Each row is a point on a landscape with many peaks, with its height.
A climber steps from a point to the highest of its 2 nearest points, and stops where none of them is higher. Distance is the straight distance between rows; heights are no part of it.
lebad: [  0  44   9  -3  -9  -3  30 -12   6   9 -42   2  35  -9  18   4  -6 -21
 -17 -29  28  -4  10  -3  -6  -7 -36  11 -11 -11  10  -3  -4   0 -36]  h=315
Vil: [ 25  -5  -4  -6  10  34 -39  39   5  10 -19   6  60 -12 -42 -26   5  30
   4  20   4 -28 -10  24  -1  32   7  22  24 -12 -17   9  -2  14  -1]  h=187
rek: [-20  22  21 -25 -27  -3  27  17  -6  11 -37 -16  -4   1  -3  11 -12 -23
 -39  -8  42  -6  17 -10  -4   3 -20  -4 -34   4 -17 -21  21 -13 -23]  h=214
ras: [-33 -37   0  -1 -23  -2 -24 -56   5 -18  14 -10 -43 -25   5 -26  -9  12
  10  28   3   0 -23   4   4  19  36  -8 -19 -15  32 -39 -12 -44  54]  h=269
pab: [ 20 -25   2  31 -17   7  -5  20  -1 -10  46  27  39  30 -14  45  26  -1
  25 -11  -3  -1 -10   6  36  28   1  19  21  24 -25  32  26  14  15]  h=366
gosim: [-13 -29  15  32 -32 -30  45   8   9 -25  28  33  27  -1  20  13 -15 -42
 -12   2  -5  34   7   1  30  28  10 -12 -13   5 -13   5  13 -23  18]  h=222
rodo: [ 29   7 -27 -24  11  18   0  31 -14 -27  25  10  -1  -8 -18  43   3  51
  29 -18  19  -9  -3 -16  24   1   1  -8  13  22  -3   5  -4  18 -19]  h=544
lafe: [-13   1  18 -12 -13  -7  12   3   6   1  -6   5 -11   3  22  19  -6  -9
 -13 -11  23   6 -27  28   1  -2   8  12 -18  13  -6   6 -10 -15   4]  h=280
Nep: [-12  -2   6  13   5 -34  32  -6 -21  -4   9   4 -20   2  19 -26  10 -24
 -21   2 -32  43  37 -19 -12  -8  -9 -50 -11 -24 -10  -1  11   0  16]  h=186
kati: [-14  33 -12 -46   0  21 -12  18  -2  -4 -18 -11  -4   5 -20  30 -31  36
  44 -23  36 -46 -22 -17  -2 -26 -17  35  -7  24  20   1 -15  -1 -20]  h=153
zega: [-14 -32  18 -23  -2   1  15  17   5  -6  -4  -7 -14 -27  12 -47  -5  -3
 -16  24  -8  -4 -13  18 -18  29  54  -5   0  -4  -8 -15 -17 -18  26]  h=213
nok: [-36 -28  29  23   0 -17   4 -13  -7  23  -1  20  -2  46   1  12   4 -31
 -26 -19  -4  23  -6  48  11   9  13  17   3   4 -25  23  13  -6  24]  h=418
ded: [ 15  19  14 -27   7  25   6  24  19  10 -33  -9  27 -27  -6 -32  15  -3
  11  11   3 -29 -11   2 -36   7  -7  15  22 -12  13 -15  -7   6 -11]  h=320
timu: [ -3  -6  38  52 -20  -1 -28 -54  14  -7 -11   4  37  -1   4  12   7 -28
   5   5 -12  -6  -9  15  19  -7 -49  51 -20 -17  -2   2   0 -34  28]  h=435
Lov: [-22  10   6 -17  -1  -1   3 -24   3   3 -22 -15 -34 -19  17   0  -4   3
  -6  -6  31  -4 -10  11 -12   6   7  -5 -20  -1  22 -10 -16 -31   3]  h=312
zasa: [ 15 -32 -15  -6 -20 -25  27  46 -13 -34  29  29   7  -3  -3 -17   7 -18
   2  -3 -24  15  14 -10  10   7  44 -28  -8  25 -49  32   1 -13  21]  h=352
Nukem: [ -3  21  -4  35 -22 -24   5 -13   9  25  -6  19 -21  47  -5  57  25 -28
 -17 -29   5   7  10   0  23 -12 -24  -6   2   2 -21  19  27  29 -14]  h=432
Zogi: [ 12   4 -11 -12 -17   6  -5  43 -14   8   6  -2  -9  30  -9  37   5  -9
  -7 -30  16  -3  -7  22  22   0  22  -5   4  31 -35  16  12  17 -16]  h=454
Rodu: [ 55  30  -2  -7 -51  -1   7  35  -4  12 -11  -2  20   6   2   4  20 -48
  12  -7  -6  -4  24 -20 -17  12 -12 -28 -17  19 -32   1  33   6 -13]  h=151
badu: [ -9 -22  -1  -9  53   7  -7  19  13  10   6  -2  14   3   4  17  -2  26
 -23   6  14 -10 -15  18  17  14  40   7  40   4   4  11 -19  40 -22]  h=387
Kaper: [ 37  -3 -13   3  12   8  11  16  10  15   2  -5  31 -20  33 -54   2 -13
 -24   8 -36  17  17  -1 -15   7  31 -29  24   3  -7  16  20  27 -12]  h=239
gur: [ 41  29  -7 -27 -14   9  11  43  -8  10 -16 -10  -5   6  20  25  15 -36
  22 -21  14  -9   9  -9 -18 -18  -3 -26  -5  24 -17  -4  27  24 -26]  h=141
tuvi: [ 11   4 -14  -9  12   5  22  12  -7 -24  26   5  -6   7 -23  21   8  23
  14  -3   2   5  27 -24  10  14  -5 -25  11  -9  -5  -5  -6  17 -16]  h=499
vigi: [ 21  -5 -15   7   9  -9   2  20  -4  34  -2  -1  13   7  33 -36  -5 -30
 -24 -13 -11  23   1  38  -9 -14  36 -23   1  15 -17  28   3  11 -22]  h=266
gitom: [ -1  29  22  -4 -27  -9   3 -25  18   0 -34  -4 -31  -1  30  40  11 -32
  27 -14  21 -17 -17 -20 -10 -34 -36  22 -25   7   7 -13  14   5  -5]  h=123
zorar: [ 17  -5 -15  -8  53  14 -27  -6   9  30 -43 -25  -4 -27 -29 -48  23  21
  17  27 -31 -31   4  -3 -44  42  11   8  35 -35  16  -2 -22  36  -3]  h=277
vol: [-15  -6 -17 -36  27   4  12  -5 -36   6  11 -22 -41 -25  32 -37   8   4
  25 -11   1   5 -21  10 -49 -26  30 -39 -18  11  15   3 -12 -12  13]  h=520
mizig: [ 36 -10 -21  -7 -16  -3  22  52 -14 -23  23  28  40  -8  -9  25  24 -10
  15 -16   5  -7  -7  -1  -4  10  16 -29   7  27 -32   8   8  10 -12]  h=535
pumaf: [  4 -25 -18   8 -11 -30  25  23  -9 -28  42  28 -23   9 -27   2  16   8
  23  -6 -15  20  12 -16  15  13  18 -21  -6  14 -26  31  -8 -14  26]  h=374
suno: [-26  20  -3  -4  32  13 -24 -29   9  23 -43  -8   6   1 -20 -14 -15  11
  11  -8   8 -26 -13   9  -9 -14 -24  34   5 -12  25   5 -38 -10 -25]  h=219
sikib: [-12 -12 -17 -31  32  17   6  37   6  -5   7   2  11  -9   6  18 -22  40
 -13   0  35  -8 -23  24   9  16  37   5   7  18  12   7 -26   4 -20]  h=386
Pebap: [ -4  20  -1 -32 -17  20  26  30 -16 -39  21   7  22  -8 -10  43 -23  24
   8  -4  37  -7  10 -26  10  -2 -19 -12  -9   3  16 -30   4  -3 -17]  h=396
Kugi: [-16 -32 -12  29   8 -20   8 -17  -9 -28  47  19 -30  -7  46   4 -24   4
   2  -3   6  32 -14  21  39 -11  61 -23   1  16  13  13  -6 -16  23]  h=264
Dela: [ 37 -13 -20   1  -9  -6  -7  26 -10  -5  30  10  14   0 -33 -20  29  25
  16   8 -24   5   0  -9   0  16   6  -9   2   6 -33  23   1  -7  18]  h=400
Bev: [-12 -28 -11   6 -31  -5  -5 -39   6 -39  41  -5 -50 -27  38  -4 -18  12
  20  26   1   8 -13  -7  12   9  27 -17 -32   4  44 -35   3 -35  50]  h=265
pugu: [ 16  -2 -32   7  37 -18  31  22 -11  -1  31   5 -15   4  -7  30  29  16
   2 -12 -12   5  26 -33   5   4  19 -42  30  -1  -6  12   6  55 -28]  h=463
ponog: [-55  14  25 -12   4   2  -2 -39  15  15 -65 -24 -23  12 -14   5 -19 -10
 -31   6  38 -28  -2 -21   2 -16 -34  30 -18 -16   9 -20  -1 -16 -24]  h=263
Pez: [-13 -51  12   4 -11 -11   7 -13  11 -23  19   5 -20 -36  31 -44  -3 -21
  -5  11  -5  13 -19  19  18  26  81 -22  -4   8  -3  -8  -7 -15  37]  h=230
tifu: [ 13   6 -19 -16  24 -12  28  15 -20  10   0 -12 -38 -18  51 -10  11 -18
   2 -17  -4  20  -5   6 -37 -23  33 -47  -9   6   0   8  -1   7  -3]  h=477
Nopen: [ -1 -25   9 -16  16  11 -26  20   6   9  -9 -12  24   7 -55 -27   4  31
 -15  19 -13 -14  -2   2   2  38  24  11  26 -10 -25   4   1  20   2]  h=178
viris: [-38  -8 -19  -6 -11   4 -33 -47  -7   1   6 -17 -53 -26   9 -22 -24  35
  14  17  32  -2 -19  18   4   8  19   2 -31  -2  39 -24 -17 -54  33]  h=283
zir: [-21 -20  -8   4  18 -40  25 -20 -11   9  14  -3 -57  -9  43   0  23 -15
  -5 -17  -8  35  -4  11  -8 -17  55 -41   6   5  -3   1 -15  16   0]  h=442
paz: [  6  -9  20  51   2   7 -32 -57   9 -20   6   1   3 -21  11 -14 -22 -17
  15  31 -27  18   1   5  33  -1 -42  13  -5 -25  20 -24 -23 -49  22]  h=358
vesod: [ -7  22   4   5   8 -17  -9 -26  -4  33 -27 -14 -38  18   2 -23   7 -11
 -31 -11   2  27  18  10  -3  -4  -7 -14 -15  -5  -7   9  -2  -6 -18]  h=93
zav: [  1 -34 -13  16  49   5 -41 -29  13  27 -27 -29  -3 -16 -22 -28  18  17
  -5  24 -38  -8   2   4 -15  33  21   3  33 -40  13  -3 -37  22  -5]  h=261
nifu: [-21 -43  17 -22  18   2  -4  28  13  -6   3 -12   2 -10  -7 -25  -2  17
 -22  32  -2  -9 -19  10  -5  22  56  15  21  -2 -16  -6  -8  21  16]  h=196
mapip: [ -8 -60  -7  31   2 -22   5 -19   4 -29  42  20 -12 -25  37 -30  -1 -11
  12  -4 -18  24 -11   9  42  18  84 -36   5  15  -5  25 -10 -11  34]  h=245
Lubof: [-36 -37   6  -5  21 -32   7  13 -21  -2  22  -3 -34   9   4 -13  -6  13
 -26  -8 -14  11   2  15   7   1  66  -7   7  10 -17  13 -24   8  13]  h=378
Vige: [  3  -1  13 -19  18  14 -17 -21 -23  10  -5 -23 -18 -19  -8 -72  10  16
  18  24 -30  16  17   6 -33 -10  -4 -17 -10 -16  -4  -3  -3 -21  23]  h=50
vupa: [ 15 -18 -13 -19   9  13 -17  30   6   5  13 -12 -37  15  -5  24  20  28
  24 -16  -1 -10 -28  -6   0 -38  19  14  22  23 -24  23  11  27   1]  h=86
gugi: [-14  16  29  21  -6 -10 -14 -42  12  14 -39   5  34  -3   3  -2  -4 -16
  -9  -5  18 -12 -15  16  -4 -25 -54  56 -17 -12   1   0  -8 -31  -4]  h=500
fomaf: [ 21  49  13 -23 -14   9  -1  13   6  11 -29 -13 -17   1  36  20   1 -25
  33 -20  14 -22   0 -20 -11 -34 -19   7 -19  27   4  -6  19  14 -21]  h=133
zava: [-16   9  13  20  16  -1  -4 -13   7  -3   8  18   5  22  -6  52  -6   4
 -10  -9  13   3   3  -4  28 -30 -26  23  20 -11  10 -11  -9  12 -18]  h=128
lir: [ -6   2 -18 -22 -14  15 -10  13  -8 -24  19   5 -17  -7 -11  32 -32  57
   8   3  30 -14  -1   6  12  17  -2  29 -35  11  33  -4 -13 -40  19]  h=327
ratud: [  7  27  18  11  -5   5   5  -3   4   6 -16  -7  10  24   5   5  -7 -25
 -13  10 -24  10  37 -41  -3 -26 -46 -12   9 -17   1 -33  40  43 -26]  h=162
Nivaf: [ 46 -10  -1  13   5  23 -23  12  16  -1   3   4  42 -27  -6 -38  -6  14
   7  25 -21  -3   5  12  14  33   3  10  18 -13  -7  12  -3  -4   5]  h=204
Lifu: [ 16  37 -20   0  -9 -16  -1  -4 -14  35 -23  -8  -7  10  -4 -34   4 -17
 -20 -22 -11  18  31   2 -29  -5 -24 -25 -29  -7  -5  29  10  -5  -8]  h=82
fevi: [-13  -6  -3  41  20 -14 -11 -36   0 -15  24  14 -39  17  12  40  -6   6
  11   3 -13  24  -2  -4  34 -32 -27   5  16  -8  15 -13 -14  -4   7]  h=144
Mik: [-15  32   6  -1  26   1   5 -18  13  -4 -10   9  -1  25 -23  57 -10   0
   3 -16  11 -25   7 -26  12 -40 -30  10  26 -17  24 -24  -2  44 -40]  h=115
meni: [-24 -13 -24 -39  20  11  -9  29  -6   1   7 -11 -28 -20  13 -12 -24  39
  -2  11  20 -10 -35  23 -19  -2  42   9  -4  20  13  18 -25 -19   5]  h=433
neza: [-25 -24   8  25  19  -1   2 -33   9 -28  20   8 -22   6   5  13 -18   6
 -21  28  -7  14   8  -1  26   2  -6   0  16 -32  15 -26 -23 -19  14]  h=157
gukiv: [ 40  14   4 -23  -7  18   4  37  10 -24   5  -1  16 -32  21   8   3   6
  39  13  17 -26 -17  -5 -13   7   1  10  -1  26   5  -6  -4 -11   7]  h=131
Mazol: [ -3 -21  22  -9 -12   5 -35   3   0   9  15 -13 -35   5  14 -20  -2  -2
  11  11 -13   6 -32  18   1 -19  19  15  -9  19 -22  -1   3 -14  32]  h=66
Voga: [  1  11   0   4 -14 -14  27  15  -7   6   5   0   2  17  -8  -5   4 -22
 -21   6 -28  31  38 -36  -9   0 -26 -40  -5 -19 -12  -7  31  23  -3]  h=175
bura: [  1  13 -10  50 -15 -17  -4 -31  13  23  -7  14  34  30  -8   6  13 -31
 -40   3 -45  15  17 -12  -4 -10 -43  10  11 -33   3  -2  21  23  -7]  h=532
banep: [ 14  -5   3  -2 -50  -5  13  31 -10   7   2  13  50  20 -30  -2  16 -30
 -28  -4  -5   4  23   1   4  24  -1 -18   2   8 -45  -6  37  19 -12]  h=182
ses: [ 17   6  14   0   1  13 -35   7   3  21   3  -9 -25  24  16   1   1 -10
   8  -8 -11   6 -19   9   9 -40   4  16   3  27 -18  21  14  23  -4]  h=77
zisez: [ 31   6  -2  -1 -27  13  38  52  -5 -36  29  12  53 -27   5  18   2  -9
  20   7  12  -4   7 -23   1   7  -5 -25  12  24 -15 -13  20   7 -14]  h=482
Did: [ -2 -25   0  21 -11 -34  47  -4   7 -14  13  23  10 -14   9 -31  11 -28
 -15   4 -31  41  18  -3   6  18  21 -30   2 -12  -9  18  -6 -17  21]  h=200
duv: [ -3   4  31  25 -46 -13   2  -3   2  11 -20  11  60   6   8   6   0 -39
 -45 -13  -2  17  12  19  15  -1 -47  26 -23  -5 -35   8  41 -12  -1]  h=465
ropo: [ 16  23 -14 -47  -3  19  -3  38  -2 -13  -2 -13 -14 -14   9  29  -7  15
  38 -16  34 -30 -26  -5 -14 -21  10  16 -10  35  12  -1  -2   2 -10]  h=142
belit: [  1  -5  10  -4 -13   2 -38 -24  -8  21  -1 -14 -12  -6   1 -56   4  -9
   3   3 -22  19  -4  18 -10 -12   9  -7 -12  -8 -21   5  -1 -17  21]  h=57
Bor: [-13 -29 -38 -38  19   5  -3   8 -25 -12  21 -21 -44 -32  34 -27  -3  32
  21  10  10 -11 -42  19 -30 -20  56 -12 -14  17  23  -4 -18 -19  26]  h=479
vom: [ 24 -15 -20  22  11 -11 -18   6  -8  28  24  11   3  15  15 -38   6 -10
 -21 -13 -29  24   7  32  13   7  43  -5   1  17 -27  43   5  -1  14]  h=294
vazap: [ -6  -2  31  21 -33 -22  10  10  -2  18  -8  19  24  28   3   8   4 -36
 -32 -19   2  23   4  33  13  -3  -9  11 -18  14 -38  25  23 -13  13]  h=492
Difa: [-14  25   7  -7  29  -3  29 -21 -20  -5 -13  -7 -45  10  10   4  13  -4
  13 -10  -5   3  38 -35 -25 -12 -44 -28 -15 -35  24 -12   2   7  -1]  h=28
bopa: [ 23  29  -5  20   5  -3  30 -22   1  -7 -10   9   4  -4   4   5  16 -17
  10  -8 -10   4  37 -36 -19   0 -63 -21  -5 -27  24  -7   8   4  -6]  h=21
fozit: [-17   4 -19 -58  -4  12  15  34 -17  -9   3 -15 -29 -20  27 -12 -26  26
  -7  11  30 -23 -14  12 -53  -3  27  -5 -36  27  35  -9  -3 -38  16]  h=382
Podos: [-13 -16  -7   7  23   0 -14 -19   0  -7  34   4 -12  -7  39  -5 -19  20
   9   0   7  18 -17  30  18 -19  29   2   1   5  14   5 -18 -12  11]  h=290
bevo: [ 25   2 -15  34 -16  -4  14 -19  16 -14  18   9  11   9 -41  31  47  -9
  41  15 -16  -5   8 -42   3  19 -55   0  11 -14  16   0  -6   4  -4]  h=9
Fid: [ 11  -6   3  42 -27 -11  -1   2  -1   7  26  24  15  41 -14  52  25 -27
   3 -24  -7   9   3   3  24   9  -9   6  15  15 -21  19  32  26  -3]  h=398
lepi: [ 15 -15 -23  12  42  -8   9   7  11   7  17  -2  21   3   5   4  26  15
 -27   0 -22   1  11  -8   6  12  33 -16  46 -14  -6  12 -11  64 -22]  h=430
loro: [ 18   4  -9 -11  22  20 -25 -10  20   8   0  -6 -25  15 -14  26  14  25
  39  -3  -3 -27 -18 -12   1 -21  -6  15  31  -3   9   0 -14  26  -7]  h=95
zap: [-52   5 -13  -5  50  13 -33 -21  11  10 -39   0   0   1 -29  10 -40  25
   9  11  17 -32 -32   7  -4   4 -14  55  14 -20  45  -1 -58  -9 -27]  h=197
Botu: [  8  -2   2  -1 -40   3  -3  -2   7 -34  35  -2 -28 -32  32  23 -12  20
  36  25  12  -9 -14  -9  -3   2  -3  12 -37  19  36 -19   1 -53  41]  h=282
tabon: [ 44  20 -17   4 -33   6 -14  21  -4  11  13   5  42  18 -32  -1  29  -2
  16   4 -27 -10   7 -29 -20 -15 -21  -5   4  15 -18   5  40  39  -5]  h=476
Kuze: [-20 -23   4   4  14 -26  31 -14  -7 -12  20  10   3 -25   2 -51  -9   8
 -22  -3 -27  38  13  18   5   9  26 -22  -1 -14  -1   6 -26 -22  15]  h=185
Muka: [ 50  17 -32  39 -18 -10  28 -15  12   2  14  11  17  -1 -15   0  33 -15
  15   5 -19   4  28 -37 -12  29 -33 -19   8 -19  19  14   6   8  -8]  h=14
sigif: [-53  -6  20  20  25  -8   5 -15 -13  20  -4  11  -1  40  13  31 -15  -6
 -37 -17  21  13  -7  47  20 -12   3  28  17   6   0  11   2   4  -2]  h=354
Gevo: [-52  34  19 -16   1 -10 -14 -18   1  18 -50 -13  -1  28 -19  14 -23 -16
 -17  -5  19 -13  -1 -15  -2 -50 -47  28 -15  -6 -10 -11  16   8 -27]  h=248
mem: [ -7  10  10  29 -11 -14   1 -48   9   8 -19 -17 -37   7  31   4   4 -25
 -14  -9   4  30  19  -5  19  -5 -19 -16 -23 -11   1  -6  10 -18  -3]  h=103
Zoge: [-11  19   3  -7 -34   1  16  13  -9 -42  28  10   0 -10  11  51 -31  23
  -5  -1  34  -2   8 -16  18   1 -20  12 -30  17  17 -10  -6 -29   9]  h=362
Sol: [ -8  22  -4  41 -37 -30  10 -16  10  15  -8  24  21  34  -7  36  12 -39
 -32  -1 -21  26  14 -23   9 -20 -51 -11 -10 -15 -13  -4  37  40 -12]  h=478
pidum: [-18 -26   9  -6   5 -11   7  35 -14   3  15  -1  -7  29 -16   9  -7   0
 -28  -9  -3  16   6  10  15   8  42  -3   6  15 -41  13   3  17  10]  h=413
Lafi: [-46  10 -17 -15  39  25 -52   7   9  -2 -27 -21 -15   0 -16  10 -56  40
  23  14  23 -33 -39   1   0   2  -3  56  -2  14  56  -1 -37 -12  -6]  h=177
fosep: [ 40   0   1   6 -38  11 -10  23  15  19  -8  -1  16  17 -15 -15  27 -30
  -3  -3 -16  -7   0   5   0  33   9  -4  -3  22 -43  17  27  12   2]  h=165
sezot: [-10 -24  -6   7  34 -12  13 -11   2 -25  12   0  -7  -8 -15 -18 -13  20
 -15  17 -27  20  28  -8  13  25   4 -18  16 -32  12 -12 -28  -7  17]  h=170
ziva: [ 25 -35 -10  38   4  -8   2   6   8 -13  43  26   9   9  11  17  19  -6
  23  -8 -12  15 -10   8  41  21  24  -2  16  18 -10  33  -2   0  16]  h=339
tesuv: [ -1  -1 -11  21  43   7 -41 -40  17  26 -21 -13 -14  14 -20 -18   1  14
   1   3  -9  -3  -3  14   2   4  -2  16  22 -19  20   2 -35   9 -15]  h=242
Nupu: [ 10 -10  24  48  -9  10 -22 -40  26  -6 -15   3  33 -16 -13 -13  -4 -11
  -6  19 -22  -7   5  10  24  30 -43  37   6 -34  14  -7 -21 -42  10]  h=390
bapu: [ 11   7   7 -23  27  23 -12   3  23  10 -49 -20  -5 -28 -24 -27  30  19
  33  24   9 -48 -18   0 -44  35   5   5  23 -21  18  -8 -14  20   4]  h=295
gor: [-11  35   3 -33  13  -1  12 -12 -23   4 -33 -10 -27  10 -24 -11  -4  10
   2 -10  16 -13  33 -27 -28 -16 -43  -7 -24 -24   8  -7   2 -14  -9]  h=34
zod: [-39 -12   3 -11  30 -14   8 -10  -3  14  -3 -21 -37  -2  -9 -20  -6  13
 -28   5   5   9   0  12 -11  10  35  -1   0  -6   5  -4 -25  -6  -3]  h=345
Pof: [ 29   4  -2   2 -33  33 -15  26 -14   0   6  -5  57   1 -58 -23  -6   6
  -6  22 -21 -13  32 -29   1  23 -27 -19  21 -14 -10 -27  36  35 -12]  h=152
pefen: [-31  30  20 -34  -1  10   6  14  -7   9 -21 -18  -7  24 -13  14 -26   3
 -23  -4  33 -10  -2  -8  -3 -21  -9   3  -4   3  -5 -20   9  21 -25]  h=231
laku: [ 23  21   7 -27 -22  23  26  25 -24 -32  11  14  59 -28  -8  18  -5   1
  28  -7  28 -19  15 -29 -14   1 -26 -26   2  11   6 -40  16  20 -25]  h=436
Petes: [ 29 -24   2   5  25  23  -1   4  13   1  -6 -18  32 -29  20 -52 -12   7
 -22  26 -38  19  19  11  16  22  14  -4  34 -17   8  -2   7  10  -7]  h=220
vir: [ 30  15 -13   0  -2   2 -13   7   0  17  14   8  18  11 -14 -23  26  12
  10   0 -38   6  -3 -11 -33 -25 -11  -1   6  -3 -19  16  12  12  15]  h=434
sogaf: [ 27  30   5  -5  -6  27   2   2   0   8 -21 -19  39  10 -24 -21 -11 -21
  -6   5 -16 -16  39 -35 -10   6 -37 -10  20 -15   0 -36  35  38 -21]  h=150
vas: [-52 -18 -10   4  15 -25  -2 -45 -14  18  13  -5 -68   0  17  14  18   4
 -11 -23   8  17 -28  26   2 -19  42 -11   2   0  11   2 -29  -4   4]  h=408
Zapu: [ 45 -10 -44 -14 -12   0  14  57 -10  -7  14   4  -8   3   8  37  27 -11
  19 -31   2  -5 -12   4  -6 -12  29 -24   2  37 -42  24  11   9 -18]  h=491
Razi: [ -2  20  -1 -32  31  19   0  -1 -35  19 -22 -20 -20  -5  -9 -54  -9  16
  17  -2  -4  -2  19  -5 -48  -9 -22 -13 -19 -10  18   3  -3 -14  -1]  h=42
bote: [-40  37 -29 -41  25  22 -25  14   4  -2 -32 -14 -14   0 -23  23 -49  46
  35  -9  49 -45 -23 -19  -7   1  -3  41  -6  18  60   8 -26  -3 -30]  h=163
Kaz: [-21  13  19  -6  -3  -1  -8 -11  18  32 -35  -3  37  11 -17 -24   0 -19
 -27   3  -3  -5 -18  17 -20 -11 -26  38   5 -11  -2  -1   3   0 -14]  h=425
mirur: [  2  -9  13  16 -27  -9  27   7  16 -18  17  25  16   5   1  30  12 -15
 -12  -2  11   9  -9  -3  15  18  -4  -3  -4   4 -11   2   2 -14   5]  h=247
buvo: [-54 -23   6  18  16 -20  15 -25 -17  -9  21  25 -17  27  16  33 -21  17
 -38 -11  13  21  -9  33  24 -16  22  17   1  -4   8   3 -15 -13  14]  h=313
Koduf: [-12  11  16 -15 -44   0  19  27 -13   4 -21  -4  45   5 -24  -2  -9 -24
 -29  -4  19   7  23 -12  -3   9 -21 -23 -11  -5 -29 -34  33  17 -24]  h=198
zume: [-29   8  24 -16 -16   2   1 -41  11   3 -53 -27 -30 -21  11 -12 -12  -2
 -12  15  38 -30  -6 -10 -17   2 -23  23 -28 -12  32 -26  -3 -41   4]  h=285
Dired: [ 50  -6 -11 -13  22  19  17  28  -4 -25   8   5   3 -52  28 -20  20  21
  52  24   1 -19  -5  -9 -28  23  12 -22   7  10  13  13  -7  -8  21]  h=121
pon: [ 10  13   5  23  -3   3 -18 -10  13   7   8  23  42  28 -31   4   4  -9
  -1   7 -19  -5   7 -11  -1 -20 -42  27  12 -27 -11  -2   6  10  -3]  h=620
Tari: [ 24 -22 -23 -19   3   4  12  46 -11 -33  25  19  20  -8 -19  25   3  36
  12  -6  16 -12 -12   9  21  23  30 -11   5  25 -19  16  -7  -6   7]  h=601
muvob: [ -7   4 -15 -16 -11  17 -27 -19  -7 -29  19 -15 -52 -14  12  13 -27  51
  21  17  15 -15  -2  -3   1   5  -5  13 -35   8  50 -19  -8 -44  33]  h=303
Setu: [  6  22  44   7 -51   4   2  18  -3  -7  -6   4  51 -14  16  22 -13 -28
 -11  -5  19  -2  -7  11  11  -2 -30  31 -27   8 -19  -7  16 -16   3]  h=399
Tup: [-79 -27  -7   2  10 -22  -8 -38 -26  15  23   6 -56  16  16  11 -25  18
 -20 -11  22  16 -37  43  14 -22  40  13 -11  15  25  -2 -17 -25  21]  h=364
kore: [-15  18  -7   0  35   7 -12 -42  25   9 -30  -8 -31  16 -15  41   3   6
  20 -16   9 -37  -9 -18   3 -21 -20  22  28 -27  32 -19 -27  28 -31]  h=104
Vusar: [ 15  32  18  15 -23   4   9  -5   6   0  -5  12  72   2   6  30  -4 -26
 -10 -22  23   2  10  11  11   5 -34  18  -2   4   0 -12  12  11 -28]  h=353
Raken: [ 22  31   5 -11 -18  14 -24   1   7  11 -14   3  30  17 -50  -4  20  10
  30  -3 -14 -36   0 -21 -23 -16 -44  22  10  -3 -12 -15  16  20  -7]  h=534
Kiz: [ 10  13  28 -11 -11  18  18  11  18  16 -33  -6  51 -29   6 -40 -12 -15
 -28  11 -15  -1  -2  21 -17  14 -14  24  21 -19   2 -12  13 -12 -21]  h=363
losis: [  9  17  23  18 -20 -16   8 -43  16   7 -45 -13 -18   2  14  11  24 -29
  -7   2  15   0  14 -21   1  -4 -49   4 -26  -7  -6  -3  19 -18  -4]  h=112
lavog: [ 36 -27 -25  24  11 -19  -6   6  -7   1  43  14  -3   0  23 -19  15  -1
  13  -6 -38  23   2   4  18 -13  40 -31   4  18 -27  48   6   7  11]  h=314
nul: [  1  -2  21  27  10  16 -24 -26  12 -16  15   4  12 -18  32  -3 -25   4
  11  12  -5  12 -18  22  18 -19 -17  33   2 -10  24  -3 -22 -31  14]  h=326
ragar: [ 26  -1   6  -7   2  20 -28  19   1   6  -3 -17  18  13 -53 -39   5  10
   6  26 -23  -7  28 -20  -6  20  -8  -4  13 -12 -14  -9  12  14   3]  h=164

Call two points neighbours if one is among the 2 nearest of the other. Go from one point of each pair to the other, from neighbour to neighbour, staying as high as possible. Name the lowest point that can't be avoided.
gugi, pon => Nopen
Tari, vazap => buvo
Tari, vol => sikib

Where does a climber stop that starts at each point below?
Pof => pon
Bev => mizig
vom => pon
mem => Lov
ras => mizig
suno => gugi
zega => gugi
